A landscape with many valleys, sampled at points; each row gives a point and its height.
From any point a ball rolls to the lowest of the 2 points nearest to it. It stops when none of these is lower. Distance is the straight distance between rows; heights are no part of it.
rabo: [-20  22 -20  -6  14  -6  -1  14   2  32  -4  -6  -6  -8 -10   9 -53 -17
  -5  -9   1   0   0 -17  19]  height 252
Fizuz: [ 20 -11   6  24   7   5  23  -6   1   1  -4 -16   9 -14  17  -3   5  41
  -5   7  -2  -7  14  25  29]  height 388
famu: [-30   5   3 -26  10 -13   1  -5  30  10   1   7  -9  23 -10  -2 -15 -21
  16  -3  -2   4 -27   0   7]  height 373
murop: [-10   2 -19  27  14  12  -3  10  -3   5 -26   6  -7  14  14 -30  -8  13
  20 -10 -13   4  35  10  19]  height 671
div: [ 12  -1  -2   1  -2  21  20 -10  -3  15  20 -20  14   2 -16   5   1  23
   5  -2   1 -24  -3  -3 -19]  height 240
Lon: [-17  -3  -9  15  10  -4 -20  -2  11  -8  35  18 -14  -9  18 -44   4  14
   6  18  22 -12   4 -20  -9]  height 140
fereb: [ -3  -4  -6   1  15 -16 -29   6  -2 -15  40  11 -10  -9   9 -32  14  22
  -7  18  18  -5   5 -10 -21]  height 116
vip: [  0   6  14  -8  16 -24 -29  11  30   4  24 -11  12  -6   1 -39   5   9
   8  15  -8   0   9  -5  33]  height 239
Tevug: [ 14  11  20 -12  11 -11 -27  12 -13  -2  25  -1 -14 -21  -4   1   0  20
 -24  32  24 -16  -1   8 -16]  height 158
tifa: [ 21   5  27  10  -6  22  -3 -20   6  13 -11 -26  11   5   3   9  19  12
  -6   8 -15 -12  10  12  24]  height 430
laf: [ 32 -14 -26  16  16  -5 -18  19   1 -32   1   5   9 -11   9 -22   9  26
 -24   6  -1  30   2  29  10]  height 118
fes: [ 15   0 -11  10   8  10 -11 -29  11 -14 -16   9   7  -3   5   6   2 -38
  29  -4 -21  34 -15  -7  -9]  height 449
zeri: [ -3 -10   9  26   4 -17  16 -16  -6  -3 -33  15   3 -19  12  14  21 -14
   7  -4  36 -22 -25  11  -5]  height 237
ruzen: [ 17  16  26 -15  -6  23  29 -17  22 -32   5  -6  17  -4  -7  14   3 -26
  -5  32 -11   6 -15 -19  21]  height 502
dosi: [  9 -25   0  14  -2   0  11 -14  10 -27 -13  -1  12  -7  -1  16  32 -19
  24  -1 -26  11 -16  -4 -15]  height 459
bup: [  5  12  40 -15 -12   1 -14   4 -15   3  -4 -10   0   6  -2  38  17  -5
 -35  14   3  -9   3   2 -14]  height 269
sivu: [  4  10 -27  11  -7  21   9  -8   2  23 -12 -25  12  19  -7   0 -22 -16
  25 -22 -15  14  12   3   7]  height 661
Nunas: [ -2  -2  15 -27  -3  13 -23  15 -14  -8   0   6  -5  20   2  29   6 -24
 -16   3  -2   3 -12  21 -37]  height 542
Bagur: [ 12 -14  28   5 -18 -20  -2  -1 -27 -20 -22   4  -1   7  24  25  18 -15
 -20   4  19   7  -6  34 -17]  height 137
Rufe: [ 24   7  16 -13 -26  15  31 -22   6 -20  11 -13  22   2 -17  11   6 -16
  -2   5  -8  -8   4 -15   2]  height 467
porod: [ 19   0  16 -12  12   4   5  -5  -4  -1  28 -27  16  18   0   3   8  33
 -10   8  -9  -4  -6  23 -21]  height 136
kire: [ -9   1 -21  16  15  26  13  -9  14  24  15 -17   0  18  -9 -24  -9  17
  29  10   3 -17 -13   3 -11]  height 629
Mep: [-22 -19 -12   6  -5 -14   7  -1 -17 -11 -12  16 -23   1  11  14  12  -8
  -1 -18  -3  -9  17   4  -4]  height 494
bur: [-14  18 -15  -3  20  -5  -5  17   4  12   7  11  -9  12 -21 -48 -35  -1
  18  -3   2 -17   2 -27  -5]  height 201
bekil: [-23  -4  -6 -19   9 -16  -2 -20  14  16  -5   8   5  16  -5   2 -28 -27
  14 -15   5  15 -31 -10  -3]  height 400
tis: [  3 -13  -2   9  13 -17 -17   9  14  12  12  -9  27 -16   5 -46 -16   6
  12  -6   2  -5  15 -22  38]  height 561
ren: [ -5  11 -14  10   0  -9 -18 -23 -18  21 -31   3   0  35  12 -13  -8   1
   6 -22 -11  21  26   2  -2]  height 515
Zuniz: [-34 -18   0   1   7  11  10  -1  11   4   5  22   5 -13   1  26  12 -13
   9 -10  10   0 -33 -31 -25]  height 726
vovu: [-13   7 -10 -31   2 -33   2  35   4 -10  30   1 -16   3 -20 -10   3  -1
  -1  -2 -12 -10  -1  -7  -1]  height 701
Masus: [ -5  20 -19  21  28  11 -28 -22  -3  20   6  -9 -18  15  28 -29 -21  11
   5  24   4   2  -9   4 -12]  height 77
gipa: [  7   9  -4  -3 -17  35  34 -13  19  -6  13   1  19  -7 -18  11  -8 -26
  12  -7  -1   3  -9 -25  -4]  height 427
gizo: [  7   9  16 -37  -1 -25  -9  27  -5  -1  25  -6  -7 -14 -15  17  -8  -4
 -22   3   0  -8   4  15   3]  height 94
Lifot: [-23  17  -8 -12  11   4   4  12  16  27   2   5 -11 -19 -20   4 -31  -8
   5   2   7 -20  -6 -16  24]  height 283
lam: [ -8   7 -25  23   3  17   3   2  -4  21 -26 -12  -4  22   7  -8 -16  -5
  22 -17 -15  10  22  14  16]  height 667
rul: [-12  -4  -1   9  19  -5 -28  -5  17  -4  33  15   8  -6  14 -46  -9   6
   5   2  20  -7  13 -28   6]  height 159
von: [ 27 -14  13 -15  21  21 -16  22  -4 -14  13  -7  17  13   1  -1  -8  24
  -8   6 -14  16   9  44  -5]  height 108
vozof: [-37  27 -16   6  -3 -35  15  -4   7  22  -2  -7   6  16  -1  15 -41  -6
   3  -8   0  10  -2 -34 -13]  height 157
malol: [  8  -3   5  23   9   2  -4  -9   2  -3 -12   2  -4  -3  17 -11  18  41
  -3   2  -6   2  26  23  23]  height 405
sivi: [-15 -37  -5   0  -3 -30  13  -4 -13 -12 -12  15 -12  -9   2  22   3  -7
   6 -15  11 -11  -3   6  -8]  height 501
Losof: [ 20 -18  -1 -15  16 -10 -45  22   2 -14  28  15  21  -7  -3 -19  -2   7
 -17   1  15  24  18   3 -12]  height 172
kaze: [  2  14  20 -20  11 -34 -19  20  27   3  32 -10   1  -8  -7 -19  14  14
   2  21 -10  -1  16  10  14]  height 209
Nilem: [  0  -9   6  -4   8 -23 -24  -2  10  -7  49  -2  10 -26  18 -22   5  13
 -16  12  25  -4   7 -18  10]  height 74
Vivav: [  0  -7   0  -1   2 -21  -7  10   4   8  10  -2   7 -29  -8 -26  -7  12
   6  -8   2 -18  27 -13  35]  height 570
Naz: [ 15  -6   1 -25 -13  15  10   9 -16 -12   9 -21  11  20  -9  22   4 -11
  -9 -14 -20   2 -15  15 -15]  height 178
dunim: [ 12   5   3  10 -12   1  19   8 -29 -10 -22  -7 -12  -3  26  18  20   1
 -25  -1   2  -8  -7  31  13]  height 421
dal: [  3  27 -26  21  11  10 -21 -20  -7  32 -10 -16 -16  19   9 -18 -10  16
   8  22   1   7 -18  -4 -23]  height 107
vedan: [ 19   6   5  -6  12  16 -12  15 -26   0   5 -21  -5  -9   2  21   6  15
 -27   7 -21 -13  -1  17   3]  height 331
Lebep: [-28 -14 -21  18   1 -22  24  16  -2  -5 -21  18 -13 -11   7 -16 -29 -23
  20 -17  17 -15   9  -2  22]  height 532
Loko: [ -7  -1 -16  -1   7   8  -2  15 -21   5   1   0 -17  -3   0  20  13   8
  -8  -7 -27 -13  18   2  -2]  height 163
par: [-24  11 -18   6  16   8 -12  12   4  10  -3  22 -24  12 -16 -39 -14   8
  17   3   9 -22   7 -24 -16]  height 219
zeru: [-25   9 -19   2  14  17  -1   9   3   8   7   3 -15  17  -7  -7  18  14
  15  -3 -25 -20   9  -6 -15]  height 249
radul: [-23  -5   9 -20  -6  -8  -2  -4   0   0  10  11 -12   2  -6  31  12  -7
 -12  -5   4 -13  -8  -5 -18]  height 524
gis: [ -9  -9 -14  -2  -5  10  12   6 -11  -2   0 -11  -7   6   6  29  17  -4
  -3 -14 -32  -4  -1   5  -7]  height 144
fovu: [  0  -2  22   7 -14   5   0  -4 -18   6 -22  -2 -13 -18   9  33  12   5
 -28   5  -3 -20  13   1  21]  height 386
Natu: [ 18 -11  -7 -10  -7 -38 -12  33  -8 -23   3  17   8  -5  -9 -28   4  19
 -19 -20  17  23  22   7   5]  height 181
fuve: [-19  46 -27  22  -7   4 -10   2  -4  27 -10 -16   3  16   5  18 -10  -6
   2  -2  -4  24   1 -30 -26]  height 109
kotal: [ -4  16 -23  10   0  34  13  -1  12  30   4 -19  16  16 -22  -1 -24 -10
  27 -16   0   2   2  -7  -8]  height 652
Bemi: [ 12  25 -13  -4 -11  34  26 -11  22  -5  12  10   7   0 -14  -5 -15 -29
  21   2  -6  25 -27 -16  -6]  height 411
gozo: [ 13  -6  35   3  -2   8   1 -19  10 -39 -11  -3  19 -13   6  29  24 -33
  -7  33 -11  14 -11 -20   6]  height 281
munan: [  5 -28  38  -7 -14 -24   5 -11  -7 -13 -14  -6  13 -15  -1  45   4 -21
 -22   9  15   0 -15   1  -3]  height 195
Bap: [ 15  -4  14  -9  -6  13  40 -16   6 -39   8 -10  23 -17  -7  27  -1 -22
  -8  25  -7   4 -13 -28  14]  height 491
dapo: [ -1  21  19  -4  -7  13  -9  -1  -1   4   2  -8  -8  11  -7  15  30  15
 -12  18  -6 -15  -7   3 -19]  height 236
Kida: [  5  -4   2 -10 -14 -48  12  26   6 -20   6  11   0  -5  -4 -23   9  17
  -8 -12   9  14  20  14  19]  height 162
lok: [-32 -26 -10  12   6  10   4  -8   3   5 -14  14  -3 -10   5  29   8 -20
  12 -16  -1   0  -9 -20 -12]  height 731
tetu: [-10   8   4 -13  13 -12 -10   3  11  14  19   5  -5 -20 -14 -18  -7  13
   2   1   6 -27  18 -12  17]  height 579
voren: [-21  34 -18   5 -17 -12   9  -1  -3  35  -9   0  -5   2  -4   7 -28   4
 -10  -1  20  25 -24 -35 -16]  height 166
ped: [  1  18  15  -3 -30  23   5  -5  20 -12  -3   2  -8  11 -11   5  34  -7
   1  21  -8   7 -29  -8 -17]  height 333
Rotud: [ -3  -5  -7  -9   9 -21 -18  13  -7  -8  23  12   0 -11  -9 -22   8  19
  -4 -11  -3  -8  34 -20  -3]  height 688
Kizun: [ 21  -9  -6  23 -21   3  39 -23   8 -19 -20  -7  13  -6   7  -5  10 -27
  25  -3   4  -1 -16  15   8]  height 309
tisik: [ 19  -3  24 -31  -3 -15 -20  26 -18  -4  10   5  -3 -16  -9  14 -15   0
 -24   0   8  -3  22  23   5]  height 46
supud: [ -2 -13  20 -27  -2  37 -16  28  -8 -13  -3  -2   1  22   3  21   4 -25
   0   1 -15  -1  -3  36 -13]  height 551
Nedi: [ 11  12  21  -4  10   8 -23  11 -15   1  10 -10 -15  -1   0  15  13  25
 -23  30   4 -15 -10  13 -23]  height 204
ror: [ 30 -12   8 -22  -3  -6 -33  33 -21  -4   6  10   5 -30 -11  -7 -10   1
 -18  -7  14   4  18  18  18]  height 85
febu: [-25 -22 -18   1  -1 -27  19  20  10  -6  -4   7 -13 -11  -3 -13 -18 -24
  21 -14 -10 -13  11 -11  26]  height 526
robez: [-11  -9  11 -17  -9  -7 -13  -2 -13 -12   3   6  -9  17   4  32  21  -9
 -11 -11  -9   0   9  12 -27]  height 534
kof: [ -3  -5  -6 -33   2 -30 -11  31 -10 -11  31   6  -6  -2 -17 -12   1   3
  -7 -17  -3  -4  22  -9  -4]  height 694
Faz: [ 23 -14  -1  -9 -29  -6  32  -6 -22 -21   0  -9  13  20   3   0  10   9
  -4 -26   5   6   3  26 -13]  height 486
Pibu: [ 24   6  21   1 -18  21  19 -21   6   4  -4 -27  22   6 -12  10   6  -2
   1   3 -14 -12   6   0  21]  height 450
ruso: [-32  24 -16  -5  -2 -22  18   3   7  28  -2  -5   0   9   1  10 -35  -5
  -1  -3   3  24 -37 -28  -6]  height 102
zatu: [ 19  -8   1  20 -15  29  25 -16  -7  20  -5 -18  21 -11 -13  12  -6   8
   6 -13  12 -18  25  -6   2]  height 316
gozer: [  2  14  -7  13   0  -9 -10 -18 -16  15 -37  21 -10  21  19 -22 -10  11
  -1 -17  10  17  23  19  15]  height 507
Gupa: [ -9  -5 -13  23  23   5 -17   4   1  -3  -9  19  -4   1   8 -36  -3  18
  14  -9 -13  -2  45 -10  13]  height 674
mer: [-12  -6 -10  19   8  11 -14   1   4   5   4   6 -35 -10  -3 -19   9  25
   5  32   9 -20  -8  -9 -13]  height 601
Kosat: [-14 -17 -26  30 -16  18  37   6   5   4 -18 -16   5   0   3  16  -5 -24
  30 -22  -1   5  -3   9  12]  height 741
nemul: [ 11  -1  -9  19   3  -8  -9  15 -21  -2  -6   5 -12 -32  13  -3  12  24
 -16   0  -3  -9  30   0  20]  height 83
fov: [  3  -2  -5 -14 -11  15  14   3  -4 -12  13 -15   7   9  -1  32  20 -17
  -4  -7 -25   5 -27  -3 -21]  height 171
vam: [-10   1   4  -4  -6 -40  15  10  15 -16  -6  18  -8   1   7 -32   0   4
   6 -13  11   3  15  20  35]  height 143
pivet: [  5  11  36  -6 -14   5  -4  -8  10 -32   3  -2  16   0   6  31  32 -30
 -16  30  -3  10 -20 -18 -17]  height 295
kugem: [ 35 -22  16  -6  10   3   5  -3 -19 -11  13 -19  23   6   1   4 -11  41
 -21  -3   2  12  10  31  -3]  height 516
rubos: [ 31 -14   2   4  15  -5 -33  19  -7 -22  -2   8   3  -8   7  -7   6  28
 -24   9   0  30  23  32  -1]  height 103
Zavam: [-15 -19  -3  -7   9 -12 -14 -31   8   8 -15  16  12   9  -4   5 -12 -31
  23 -20   9  15 -15 -13 -11]  height 422
Sota: [ 28 -16  10  -6 -32 -11  32 -10 -12 -35  -2 -19  15   9   4   6  17 -11
   1  -5  -4   7  -8  24 -10]  height 483
katiz: [  3 -12  37   0  -4   7  -8 -25  10 -16 -13  12  19 -19   2  28  16 -34
  -1  13   5   9 -16 -24  -1]  height 266
Mor: [ -5   9   1   2  -9  27  -6 -23  20  -1  -7   9   5   7   3  12  18 -31
  13  -3 -13   9 -19 -17  -6]  height 377
tol: [-22   8  -7   2 -18  31  -1  -2  13  15 -13  25 -12  10  -4   0  11 -12
  10  -1  10  14 -31 -20 -15]  height 292
Rito: [ -2 -24  -8  11  10 -25 -15  14   4 -11  23   8  21  -9  -2 -40   5  21
  -2 -19   4  -2  28 -38  -2]  height 683
Kifum: [ -9   5  -3  -2   7 -10 -12  10   4   5  21   8 -22 -20 -15 -19   2  22
  -2  19  18 -29  -1 -16 -12]  height 591
tiv: [  6   3   8  16   0  15  -4 -13  -3  13 -23  -9  -4  -1  12   4  12  17
   1   1 -14  -8  22  19  28]  height 414
femu: [ 15  -3 -16  42  -2   9  32  -8   8  -9 -26  -6  16 -15  14   2  19 -30
  26   0   8   2 -28  13   3]  height 285
moku: [ 20 -20 -22  10  21  -6  -7   7  -5 -23  21  -7   6  -7  15 -13   4  37
 -12   0 -16  20  15  18   6]  height 134
Kalu: [  6   9  17   4   6  19  -8   1 -17  12  -4 -19  -6 -11   3  34  15  11
 -29  14 -14 -26   1  -4   7]  height 359
sisa: [ 12   6  -6   1 -26  30  27 -11  16   7   5  -5   4  10 -33 -16  10  15
  18   8   6  -6 -22  -9 -21]  height 378
kup: [-11  -3 -18  22  12  23   9   2  10  14  11 -14 -20   1   3 -22   3  24
  19  25  -2 -19 -16   2  -9]  height 613
dokis: [ -5 -15 -11  22  14  -9 -14   9   1  -5   1  18  13 -10   3 -46  -8  12
  11 -14   6  -4  41 -30  14]  height 678
ler: [  6   3   5  -7  20  -9 -35  10  -5 -15  37  10  -8  -2  16 -13  13  23
 -15  27  12   8   4  14 -30]  height 138
salev: [  4 -26  -8  10 -18  -8  20 -13  -5 -25 -11  -8   2  11  13   6  35 -12
  22 -13 -16   8 -10  18 -12]  height 468
kifu: [-26  -2 -10  -2 -15  17   3  12   7  29 -22  19 -26   1 -22 -10 -24  10
   6   7  21  11 -25 -24  -1]  height 360
rore: [ 11  -2  16  -8  -4  -5  -6  19 -27 -23 -18  20  -7   7  26  10   9 -12
 -23  -3  20   7  -5  50  -6]  height 111
kevur: [  0   3  -1  -4 -13  25  32 -10  24 -15  15  -2  18  -2  -5  15  15 -25
  15   1 -17   8 -27 -18  -6]  height 441
buvel: [-12   2  -2   0 -28  29  -6   2   2  24 -23  21 -19   1  -5  -4  -7  -1
   2   0  15  35 -33 -29 -10]  height 321
vibu: [ -5   6  -4 -14  12 -24  -7  -1   3  13  -6   2  -8   7  -7 -29 -36  -3
   9 -13 -11   1  22   1  34]  height 543
Tes: [ 12 -18  -2   7   5  14  28 -20  20 -25   4   1  20 -14  -6  10   7 -27
  32   1 -21  14 -16 -11  -4]  height 452
tapig: [ 19 -13   4  22   4  18  24 -18  -1  18   0 -26  16 -10   3  -1 -12  26
   6  -2   5 -15  18  13  23]  height 358
Kis: [ 13   9  27 -18   4  23 -23  21 -25  -3  -7 -14   1   7  -1  30   4  -5
 -31  14 -12  -7  -3  22  -5]  height 303
sozu: [ 24 -12  10 -29  -1  24   2  15 -18  -5   9 -16  16  21 -11   4  -9  10
  -8 -11 -11   0   2  36  -8]  height 142
sen: [ -6 -12 -10  38  -1   1  15  -9  -5  -4 -36   6   2 -15  21  14  27 -18
  12  -3  16  -9 -24   7  -1]  height 258
vopun: [-27  10 -19   4  -7  27   2   5  17  15  -9  11 -17  23 -11  -5  22   4
  17   0  -8  -5 -16 -10 -21]  height 270
luz: [ -5   5  -9   1  17  -9 -19  -4   4  20   8   6 -21  -9  -7 -43 -38   9
  11  26  24 -10 -15 -13   6]  height 169
rifog: [ -8 -18  39  -9  -7  -7   5 -18  14  -1  -3   1  12 -14  -4  37   2 -23
  -9   3  14  -3 -21 -10   4]  height 234
Momuz: [-20 -21 -21  27  -5  15  15  -3   6   1 -21  -3   0  -1  14  24  11 -24
  22 -14 -17   1  -5  -5   2]  height 735
Gisi: [  1   4   0  -3  11  13   7  -5   4  10  19 -20   3  13  -5  -1  21  29
   4   4 -16 -20  -2  10 -15]  height 185
zaba: [  0  30 -19   4  -7  32   2  -9  14  15  -6  -2   6  10   0   4  -3 -28
  14  -4 -13  25 -26 -16  -6]  height 393
ruku: [-18  14  23 -24  -8  -6  -3 -10  22  20   3   9 -11  12 -22   0  -4   5
   3   5  16 -15  -7   4   2]  height 305
Zavu: [ 30  -7   0   4 -23   8  29 -35  10 -23 -12   3  11   0  -4  -6 -12 -32
  23  -7   0  10   3   9  11]  height 329
vuriz: [ 19 -21  -5 -18   2 -36 -28  34   1 -10  22   2  23   1 -15 -28   0  13
 -12 -14  11  26  19  -3  -2]  height 197
Topep: [ -4  42 -32  21   7  12 -10  -4  -3  31  -9 -28   6  22  -3  -2 -15   6
  11   7 -11  17  -8 -12 -22]  height 139
Potu: [-10   8  -2  13   6 -12  -4  -6  -2  -4 -29  33  -8  11  10 -36   0  19
   3 -18  16  10  31  15  21]  height 499
lus: [ -6  17 -21  15  20  30  -2  -3  10  30   2 -19   4  17  -6 -13 -15   6
  25   0 -14  -8   2   3  -1]  height 642
Voma: [ 20  -4  -1   6 -12  28  16 -18 -17   6  11 -11  20  -6 -14  14   6  12
  -3 -11   7 -23  16 -18 -24]  height 282
fenan: [ 23  -8   4   0  -3   0  12   8 -16 -10  -4 -15   4  10   9   5  10  34
 -17  -7 -13   8  11  36   7]  height 508
fotir: [  4 -22  36  -1 -24 -31   7  -9 -10 -10 -20  -2   0  -4  12  30   9 -12
 -17   4  23  -3   0  19  -4]  height 164
tezuv: [ -3  11   5 -10  10  -7 -11  -6  15  26  -2   0 -23  -4 -23 -27 -25  15
   5  24  19 -14 -18   1  12]  height 215
dedi: [-11   9 -10  16  36  16 -31 -16   3  17  10   5  -6   2  16 -25 -12   8
  12  11  -1 -10  13  -3   3]  height 106
Kavat: [-28   2  -6 -11 -11   1  11  16  18  18  -6  17 -28   0 -28 -14 -15  10
   7   8  12 -10 -21 -16   5]  height 389
bag: [ -4  12  28 -10 -23   9  -5  -6   9 -12   1   6   0  10  -2  27  31 -15
 -13  19   2   3 -21  -7 -31]  height 312
barad: [ 13  -1  10   2 -11  -7  -5  13 -34  -4 -20   0 -17 -15  16  25  10   5
 -35   1  -1  -9   9  20  13]  height 404
ligul: [-33   2  -7 -29   0 -22  18  23  17  -3  21  12 -23   5 -17   5  -2  -4
   1   0  -2 -14 -20  -9  -8]  height 709
Rata: [ -8  15 -13  10  30   6 -28  -5  -1  25   7   8  -9 -10   2 -28 -34   3
   9  11  17 -13  10 -18   1]  height 132
kovi: [ 17  -3  10 -12  10   2 -25  20 -17 -11  -1   4  -4  11   4   6   8  19
 -17  -4 -15  16  25  38 -10]  height 86
zural: [  6   8  -3  -3  23 -21 -20  13  10  13   7 -12  10   0  -2 -49 -29  -4
  14  -6 -17  -1  13 -17  33]  height 553
Mos: [ 23  31   1   6   2  23  13 -16   8  -3  -3  -5  10 -15  13  18 -18 -40
  -2  13 -19  39 -21 -21  14]  height 527
Pafu: [ 18  25  17  -2   1  34  12 -18  17 -15  -1   4  11  -7   3   9  -1 -36
   2  23 -13  24 -29 -17  19]  height 514
Vuge: [  3 -14  -5  11  27  -1 -12  -7  13 -17  26  -4   4   5  19 -12  14  36
  -5  11 -15   9  22  10   3]  height 125
Vogi: [-25  11 -21  15  23  22 -12   7   5  15   1  10 -18  20  -3 -30   2  12
  24   9 -10 -16   8 -10 -15]  height 235
tel: [  4 -14 -12  24  10  -7 -21   6  -8  -3   9   6   6 -37  15 -18  11  21
  -6   1   4  -6  33 -16  16]  height 58
Revi: [  6 -14 -14   1 -18 -11  32   0 -12 -16  -4  -8   0  21  13   1  21  10
   6 -23 -12   6  -1  32  -5]  height 477
fivu: [ 10  18  21 -27   4 -29  -9  29  10   7  34 -13  -5 -12 -12  -3   1  15
 -14  29   3 -10   2  16  -1]  height 161
didi: [ 17  -5  14 -12  15 -17 -32   3  -5 -10  38  -3   6 -33  10  -2  -3  17
 -26  16  19  -4  10  -4  -2]  height 115
mevo: [ 18 -10  -2  -2 -14  10  20  16 -32  -7 -17 -21  -3   4   8  21   1  -5
 -22  -8 -12  -6 -15  28  13]  height 442
bivo: [ -1  -5   0  11  20  -3 -29  -7   6  -7  27   7   1 -27  24 -12   6  16
  -9  12   7  -9  23 -15  12]  height 33
pesak: [-10  -5  -8  14 -11  -2  14  -1 -10  -6 -21   7 -17   8  21   5  25   8
   4 -14  -9  -5  14  20  11]  height 487
vak: [ 14 -11  28 -19  -5   1 -18  26 -24 -11 -15  17  -9  -2   5  13  -9  -9
 -23  -1  10  10  20  38  -2]  height 84
lof: [ -8  27  -2 -13  -1  -2  -5  -8   9  36 -10   2 -15   2 -20  -3 -30   2
  -9   6  17   0 -29 -10   8]  height 280
navi: [-12  23 -11  -6   8 -23 -16 -23 -16  24 -14   4  -3  33   2  -8 -21   1
   3 -18  -5  10  23 -16 -15]  height 523
beget: [ 22 -21  -2  -8 -18   9  22   3 -25 -20 -11 -28  16   2   8  31   3 -23
 -18  -1 -14   3 -28   5   4]  height 464
Sot: [-13 -12  11  -5 -11 -34  18  -3   5 -11 -13  10 -15  -6   8  -4  -1  -2
   2 -10  18 -10   6  25  27]  height 114
bige: [-38  30 -19  20 -11 -19  -1  -9   1  14 -10  -4   9  16   7  23 -18 -12
   8 -12   0  17  12 -42 -29]  height 141
fet: [  4  -6 -19   9  -1 -13 -17 -36  -6  -1 -26  11   6   9   9   1  -5 -32
  24 -17  -6  31  -9  -9 -17]  height 438
Bot: [-40  -6  -2 -17   0  -3  14   0  19   5   7  25 -11   2 -13  10  -3  -9
   7  -8  13  -8 -27 -18 -11]  height 718
Vetir: [ 20  -4   1 -10  26   6 -48  21  -3 -13  27  14   4  -1   7 -11   4  11
 -12  16   5  18  13  21 -21]  height 153
Kituz: [ 15  -9   5  -4  25  -4  -9  -5   4 -10  37 -17  13  15  12   0   5  39
 -11  11 -14  11   7  29 -13]  height 104
kovu: [-24 -15 -15  -9   0 -22  10  14  -3  -6   7  10 -15 -14  -8   2  -7 -10
   1 -16  -6 -21  23 -17  12]  height 520
Vid: [ -3  24  13 -14 -15  12 -14 -22  10  23 -14  13  -8  11 -13   4  -8 -12
  -4   1  17   5 -24 -12  -5]  height 332
vep: [-20  15  18 -25  -2 -12   0   4  36  13   3   2 -20  22 -18  -8  -5  -6
  11  14   3  -2 -22  16   8]  height 343
gol: [ -5 -11 -21  19 -21   9  43  11  -5   5 -13 -21  -4  -1   9  18   7  -3
   9 -17  -9 -11   1  13  10]  height 748
bik: [-10  16  -9 -15  10 -37   0  -9  -7  17  -8  -2  -6  25  -1 -15 -41   0
   2 -15 -15  11  18  -5  11]  height 535
memel: [  3  14  11  -6  -7  12 -18 -33  10   5 -15  14   4   3   2  14   1 -38
   4  -4   4  17 -18 -17  -4]  height 362
rur: [-20  32 -19   5   2  -6  -4   0  -7  37 -10  -4  -3  -1  -4  23 -40  -9
 -11 -10  14   8  -3 -25  -4]  height 217
bilol: [-15  15  16  -6   0  12 -16 -13  10  18  -3   7 -13   8 -12   9  15   5
  -6   4   4 -18   3  -4  -6]  height 267
Sila: [-14   0  -5  13  -3 -13   6   3  -6 -10 -20  28 -17   6  17 -16  18  16
   1 -14   7  -2  29  14  12]  height 493
tomu: [ 28 -10  10 -14 -33   0  29 -21 -14 -31   5 -10  18   2 -10  14   6 -13
  -2  -8  -5   0  10  -1 -10]  height 476
buzul: [ 15 -13   5   0 -12  13  31  -3  -4 -25   2 -20  24 -17   3  32  11 -26
 -10   7 -22   7 -28 -17   4]  height 480
rif: [ 19  -9  -3  -8  -1 -14 -22  22 -29  -4   8   6  -6 -35  -1  -2   2  16
 -25  -8   5  -5  22   0  14]  height 113
basag: [ -4 -15  -1  20  12 -23  18 -12   2  12 -36  11  10 -18  -1  -1  -6 -14
  20 -11  30  -9 -32  14  12]  height 202
kar: [  5  -8 -26  18  -7   7  40  22 -18   7  -5 -21  -4  -8   2  10  -1  19
  -2 -14 -10 -11  14  17  13]  height 756
domi: [ 12  14   4  -6 -32  27  25  -6  25  -8   3   1  -1   9 -25 -11  18   0
  15  19 -10  10 -29  -9 -11]  height 351
Tiseb: [  2  -2  40  -6 -19   2  -5 -11 -10 -10 -13  -9  11  -8   6  46  21 -22
 -31  12   5  -5  -5 -11   3]  height 232
mub: [-25 -19  -1 -19   0 -23  11   3   2  -5  10  10 -14  -9  -8  25  -7  -9
  -2 -13  -2 -15   3  -3   3]  height 511
dud: [ -9   1  -5   7  27  -4 -20   7   7   3  20  14   7   0  -2 -56 -26   3
  21  -4   9 -16  16 -32   0]  height 179
tidob: [ 33  -5   2  -5 -12   3  27   5 -25 -12  -7  -5  16  13  -1  -4  -1  30
 -20 -19  15   9   2  39  -1]  height 497
gem: [ -7 -21  10   5  -8 -23  13 -21   3   5 -29   8  -5 -10   7  10 -11 -19
   8  -9  25  -6 -15  18  21]  height 160

Call two points neighbours if one is among the 2 nearest of the other. Go from one point of each pair to the other, from neighbour to neighbour, staying as low as possible. Name the highest point that can't be avoided.
fuve and ruso => vozof
gis and Kituz => Naz
bivo and tisik => rif
Masus and fuve => Topep
Kituz and kovi => moku
Sot and fereb => vuriz

Where does a ball stop that starts at each point below?
Kavat => fereb
tifa => Kituz
Bot => pesak
dosi => Masus
barad => tisik
lam => pesak
tis => pesak
Mos => Masus
fes => Masus
Zavam => bivo
pivet => tisik
